The views of a scene show one set of named points, each view turned or mirrored, and shifted as a whole, with a little noise and some points left out.
In the rows, 128 means zero.

Scene 1
View 1
j957: [ 38  70 162 105 122 141 105 100 124 128 133 140 100 155 145 135  82 106
 126 125 157 125  88  95 122 135 186]
j893: [ 55 101 126 116 167  78 105 144 130 154 115 125 117 113 171 164  72 104
 143 121 129  97 145 136 147 132 176]
j135: [ 64  90 172 120 105  93 104 126 153 142 138 160 108 136 153  94  80  98
 152 147 111 176 131  86 146 129 163]
j985: [ 58  99 133  99 144 101 117 110 124 130 125 149 101 146 155 125  82  90
 138 131 123 148 127 104 127 106 161]
j255: [ 79 106 129 104 130  95 101 129 103 135 132 124 100 146 108 129 120 130
 151 131 162 103 127 114 114  83 159]
j155: [ 52  88 140 107 141 115 105 117 116 137 127 128 104 141 142 148  89 112
 135 123 155 103 112 115 125 120 177]
j717: [ 62  89 158 117 117 102  96 130 131 143 135 135 107 138 136 125  93 117
 148 135 145 124 121 104 135 123 172]
j173: [ 73  94 155 119 112  94  91 138 126 147 137 128 107 133 120 122 107 130
 155 138 154 111 126 110 132 112 168]
j686: [ 56  99 132  96 146 104 125 103 128 126 124 157 100 150 162 119  78  80
 136 133 111 165 125  98 126 106 158]
j911: [ 66 115  94  76 169 107 133  91  92 111 119 146  89 167 138 132 101  87
 129 125 133 139 124 108 100  63 149]
j603: [ 69  90 157 119 114  97  91 137 126 147 137 128 108 133 123 127 102 129
 153 136 154 110 124 109 133 117 170]
j571: [109 109 175 135  67  57  76 163 145 157 154 137 111 125  91  73 129 148
 186 163 136 145 157  95 142  93 144]
j358: [ 74  99 138 107 123 101  99 127 110 137 134 127 100 145 114 128 113 128
 148 133 158 109 124 110 119  95 164]
j704: [ 89  94 176 122  74  95  87 132 133 140 152 143 102 146  96  81 123 137
 166 154 150 147 125  84 127  98 154]
j139: [ 77 101 138 107 123  96  99 129 112 139 135 128 101 144 114 126 114 129
 151 134 157 109 127 111 120  91 161]
j639: [ 50  84 149 103 131 122 110 105 121 129 131 143 100 151 146 129  85 101
 133 128 144 134 105  97 124 121 174]
j535: [ 87 106 165 131 100  58  92 155 155 158 140 148 115 117 138  93  95 117
 172 153 109 159 157 101 153 116 152]
View 2
j717: [129 127 107 104 150 122 139 126 116 105 111 140  76 135 109 115 115 138
 144 142 150 105 125 137 109 118 103]
j135: [125 102  90  73 175 133 138 110  80 123 132 142  89 139  93  97 101 159
 140 145 166  96 105 128 117  91 115]
j571: [131  59  88  96 157 124  92 113  94 158  89 159  93 120 108 105 155 177
 189 106 141 137 133 167 117  92  68]
j911: [ 68 110 141 120 165  78 152 101 141 102  91 173 106 131  70 139 127  81
 116 165 130 119 103 117  99 125 166]
j603: [132 125 109 112 143 120 132 130 123 108 101 142  74 132 113 118 124 138
 153 135 145 112 133 145 108 123  93]
j155: [120 149 121 116 142 111 154 131 136  86 108 138  74 139 108 126 108 114
 131 153 144 101 126 130 103 135 117]
j893: [115 167 113 101 132  99 191 133 120  99 110 127 107 152 101 126  66 125
 152 139 138 113 139 172 117 133 122]
j139: [113 114 120 123 144 104 128 123 135 109  90 154  82 128 105 128 138 122
 150 138 133 122 130 141 104 126 105]
j686: [ 95 117 114  87 173 109 159 105 105 106 124 151  99 141  78 115  96 118
 118 162 155  97  98 117 110 106 152]
j255: [106 114 127 129 142  97 130 123 145 108  82 158  84 127 104 133 143 113
 150 139 128 127 131 144 101 133 109]
j535: [123  90  87  77 163 121 134 110  79 146 113 146 109 137  96 102 106 171
 173 119 151 122 123 166 123  90  96]
j173: [129 119 109 112 144 117 129 128 124 111  99 145  77 131 114 119 128 138
 155 134 141 114 132 146 108 122  91]
j639: [117 134 117 105 159 120 145 121 121  90 118 142  70 138 100 117 112 119
 120 162 155  93 110 111 103 120 127]
j704: [132  74 100 104 163 130  90 114 107 132  97 160  69 119 109 108 162 155
 157 131 151 117 119 128 106 101  83]
j358: [114 114 119 121 145 105 129 122 133 111  90 155  82 129 106 127 137 122
 150 138 135 121 130 143 103 126 105]
View 3
j135: [136 151 125 111 109 138  69 119 137  99 111 137 100  96  94 166 137 120
 131 178 129 129 104 132 137 153 128]
j985: [116 143 123  98 112 135 112 136 147  91 111 123 120 113 103 158 115 134
 126 139 151 130 120 169 136 132 114]
j717: [126 161 117  90 127 132  90 125 152  92 119 127 128 105 100 143 152 103
 137 123 136 141 108 162 144 140 122]
j155: [123 164 119  76 135 131 108 142 159  93 112 121 145 115 105 140 139 107
 132  99 148 147 116 183 156 135 111]
j139: [118 143 102  91 115 133 106 119 171  80 118 118 145 107 110 135 175 108
 145  95 139 129 121 169 125 129 134]
j173: [125 158 106  90 124 132  86 116 162  86 123 125 135 101 102 135 178  96
 145 108 130 137 108 158 135 139 133]
j639: [131 154 123  89 122 135 101 151 153  95  94 122 138 113 107 158 130 117
 129 126 148 139 122 169 160 146 119]
j686: [118 137 128 104 106 136 111 140 144  92 103 124 115 115 104 167 102 145
 122 155 153 125 125 164 136 134 112]
j911: [ 97 114 110  98  95 134 153 142 169  77  99 106 143 128 120 153 116 159
 129 106 166 111 152 192 116 113 118]
j571: [129 136  90 119  96 137  57  71 166  75 137 131 111  80  97 134 224  95
 163 141 103 112  99 114  91 144 166]
j603: [128 161 108  89 128 133  87 119 161  88 122 124 136 102 101 136 174  95
 144 108 131 140 107 160 139 141 131]
j255: [112 138  99  89 114 132 117 120 177  76 118 114 151 112 112 129 175 112
 146  84 142 126 126 175 122 124 133]
j535: [119 149 113 115 109 135  66  82 142  88 145 138  89  87  87 142 166 109
 145 165 117 126  91 129 104 137 134]
j957: [145 165 127  80 129 134  92 166 153  98  81 125 150 113 110 162 134 105
 128 118 147 147 122 169 182 157 120]
j704: [142 135  98 111  97 138  66 110 168  79 101 126 134  91 109 151 205 101
 154 132 117 115 119 126 122 157 163]
View 4
j255: [ 91 134 182 122 130 118 154 137 169 166 127 142  85 145  90 120 100 134
 113 147 110 131 157  96 134  96 122]
j155: [114 123 189 108 119 137 172 146 161 171 143 112 102 127  78 158 105 128
 145 133 123 113 172  99 129 104 121]
j135: [135 148 170 137 143 136 155 174 156 171 172 100 149 112 101 157  74 143
 133 110 124 153 118 140 121 159 114]
j704: [ 91 162 168 134 174 116 141 151 171 165 147 125 119 126  73 107  65 148
 113 150 115 158 102 142 114 120 103]
j985: [133 129 179 119 118 132 172 168 155 152 152 114 113 129 115 162 105 131
 125 107 119 137 155 107 133 138 119]
j717: [113 138 180 126 134 135 157 149 163 181 152 113 122 122  77 147  86 139
 141 134 123 129 147 117 125 119 120]
j571: [ 85 170 160 172 166 113 109 143 172 201 148 147 139 134  86  93  47 162
 103 159 113 172  95 142 124 131 122]
j535: [117 155 164 169 137 130 123 159 160 203 163 128 155 126 109 134  61 155
 119 127 120 164 118 132 131 153 133]
j358: [ 97 136 182 120 135 122 156 141 166 169 134 132  96 138  85 128  96 134
 121 145 115 131 151 104 130 101 119]
j893: [128 116 186 142  83 148 150 142 154 213 150 124 126 133 104 174 102 136
 150 119 125 113 192  84 147 122 152]
j173: [ 98 142 180 131 138 130 146 138 168 186 144 126 115 129  72 130  81 141
 133 147 120 130 145 113 126 107 122]
j911: [119 120 182 102 113 111 184 167 158 117 125 139  69 153 139 143 132 119
  92 109 105 140 167  86 142 120 114]
j639: [125 131 186 103 134 135 180 160 159 151 152 101 108 120  84 161 104 127
 139 120 123 125 154 114 122 121 108]
j957: [123 129 190  89 140 140 188 156 159 150 154  87 108 110  60 167 103 124
 156 125 127 113 155 118 114 110 101]
View 5
j717: [133 142 119  89 112 106 109 139 109 155 122 115 134 160 157 150 164 150
 163 127 140 131 110 103 170 158 116]
j985: [138 132 123 117 108 110 112 163 143 122 127 133 150 184 146 150 170 150
 167 122 130 137 111 116 145 148 116]
j358: [133 142 115 114 111 102 122 153  81 153 145 110 126 158 159 155 158 145
 163 135 109 147 103 106 176 158 114]
j639: [142 142 118 103 107 126 118 160 126 138 120 126 134 171 146 154 164 141
 182 134 139 116  96 117 152 148 109]
j571: [ 80 122 124  93  96  37 103  85  77 182 129 105 159 126 151 168 176 146
 117 112 111 157 145  85 215 143 118]
j535: [103 122 129  86 106  54  89 104 129 154 116 121 167 155 155 150 180 161
 125 102 141 155 146  89 183 151 127]
j686: [136 128 125 120 105 107 110 164 156 116 123 138 158 189 141 150 173 149
 166 119 131 135 114 118 141 141 115]
j704: [ 95 128 117 101  91  72 118 104  83 174 122 111 147 131 137 176 171 129
 149 128 113 124 123 103 200 133 103]
j911: [141 128 119 166 103 112 135 198 119 104 163 133 146 195 140 156 162 139
 172 135  80 159  98 131 140 141 110]
j603: [131 144 117  90 114 100 111 137  91 163 131 108 128 153 163 151 161 152
 160 130 132 140 108  97 181 163 117]
j255: [133 141 115 125 113  98 128 161  73 149 155 107 125 160 161 155 156 147
 161 137  97 160 102 106 177 159 114]
j893: [162 148 123  88 136 113  93 171 128 132 135 118 130 191 185 119 160 186
 154 115 155 173 111  94 149 189 141]
j135: [118 128 127  84 100  90  96 120 150 145 101 131 161 164 141 155 180 148
 155 113 155 119 127 105 164 140 115]
j139: [131 141 115 114 111  98 123 152  80 153 146 109 128 158 159 156 159 147
 159 133 107 152 105 105 178 158 114]
j173: [128 143 117  93 113  95 112 136  88 163 132 107 129 151 162 152 162 151
 155 129 128 142 111  98 182 161 117]
j957: [149 151 114  89 109 142 121 158 119 149 110 122 122 165 146 156 161 135
 195 142 150  96  85 119 155 150 104]
j155: [154 150 115 100 120 129 116 168 105 144 132 115 120 173 163 145 156 153
 178 136 136 135  92 109 157 167 116]
View 6
j911: [174 148  85  78 113 109  55 128 157 153 141 103 141 141  83 158 138 164
  80 195 130 138 110 131 130 110 170]
j603: [141 117 147 107 117 128  99 113 108 138 125 147  87 115  92 121 118 155
  96 130 119 148 101 129 130 148 185]
j957: [132 131 130 101 122 140  74 115 117 127 112 123 104  75 118 103 111 150
  83 173 112 104 121 100 146 153 184]
j139: [154 128 127 106 115 125  95 118 115 153 135 131 100 130  87 141 124 161
  91 138 114 153 100 137 123 141 188]
j135: [151 129 186  87 119 118  82 109 149  94 139 159 119 101 103  93 127 153
 116 127 156 133 120 118 156 133 156]
j155: [133 117 117  94 121 127  78 115 110 141 112 137  88 105  94 122 115 152
  80 176 114 134 106 113 134 141 183]
j639: [142 131 131  92 120 128  73 116 128 126 121 129 110  95 106 112 119 153
  86 170 125 119 117 110 144 139 176]
j173: [144 119 149 108 117 127 101 114 110 140 130 147  88 120  91 123 120 156
  97 125 119 152 100 131 127 148 186]
j535: [156 115 194  90 117 109 102 107 139 105 146 179 102 133  82 108 133 155
 124  96 158 169 102 139 142 128 157]
j686: [156 135 134  71 119 112  57 116 158 111 132 134 130 110  97 116 131 155
  96 179 150 127 120 112 152 117 154]
j893: [119  88 123  66 128 108  72 105 110 126 102 178  64 128  64 118 117 147
  83 185 136 165  92 116 137 115 160]
j985: [151 130 131  78 121 115  64 116 146 120 129 137 119 115  92 120 128 156
  93 174 141 134 114 116 145 121 161]
j571: [173 129 201 122 108 119 130 112 126 130 165 161 104 145  87 127 134 164
 130  50 139 178  96 160 123 149 181]
j358: [153 127 126 106 114 127  93 118 114 152 133 130  99 127  89 139 124 159
  90 141 114 150 102 135 123 143 189]
j704: [170 144 178 125 109 133 115 117 127 134 157 133 120 118 107 122 128 163
 116  82 125 145 110 143 130 159 190]
j717: [140 120 150  99 120 128  91 112 117 127 125 148  93 108  97 113 118 153
  97 139 126 139 106 121 137 144 178]

Which points are out of place in each view (at most two, in the order of its rows)? Write none if all are in place.
view 1 | j911
view 2 | j358
view 3 | j717
view 4 | none
view 5 | j686, j135
view 6 | none
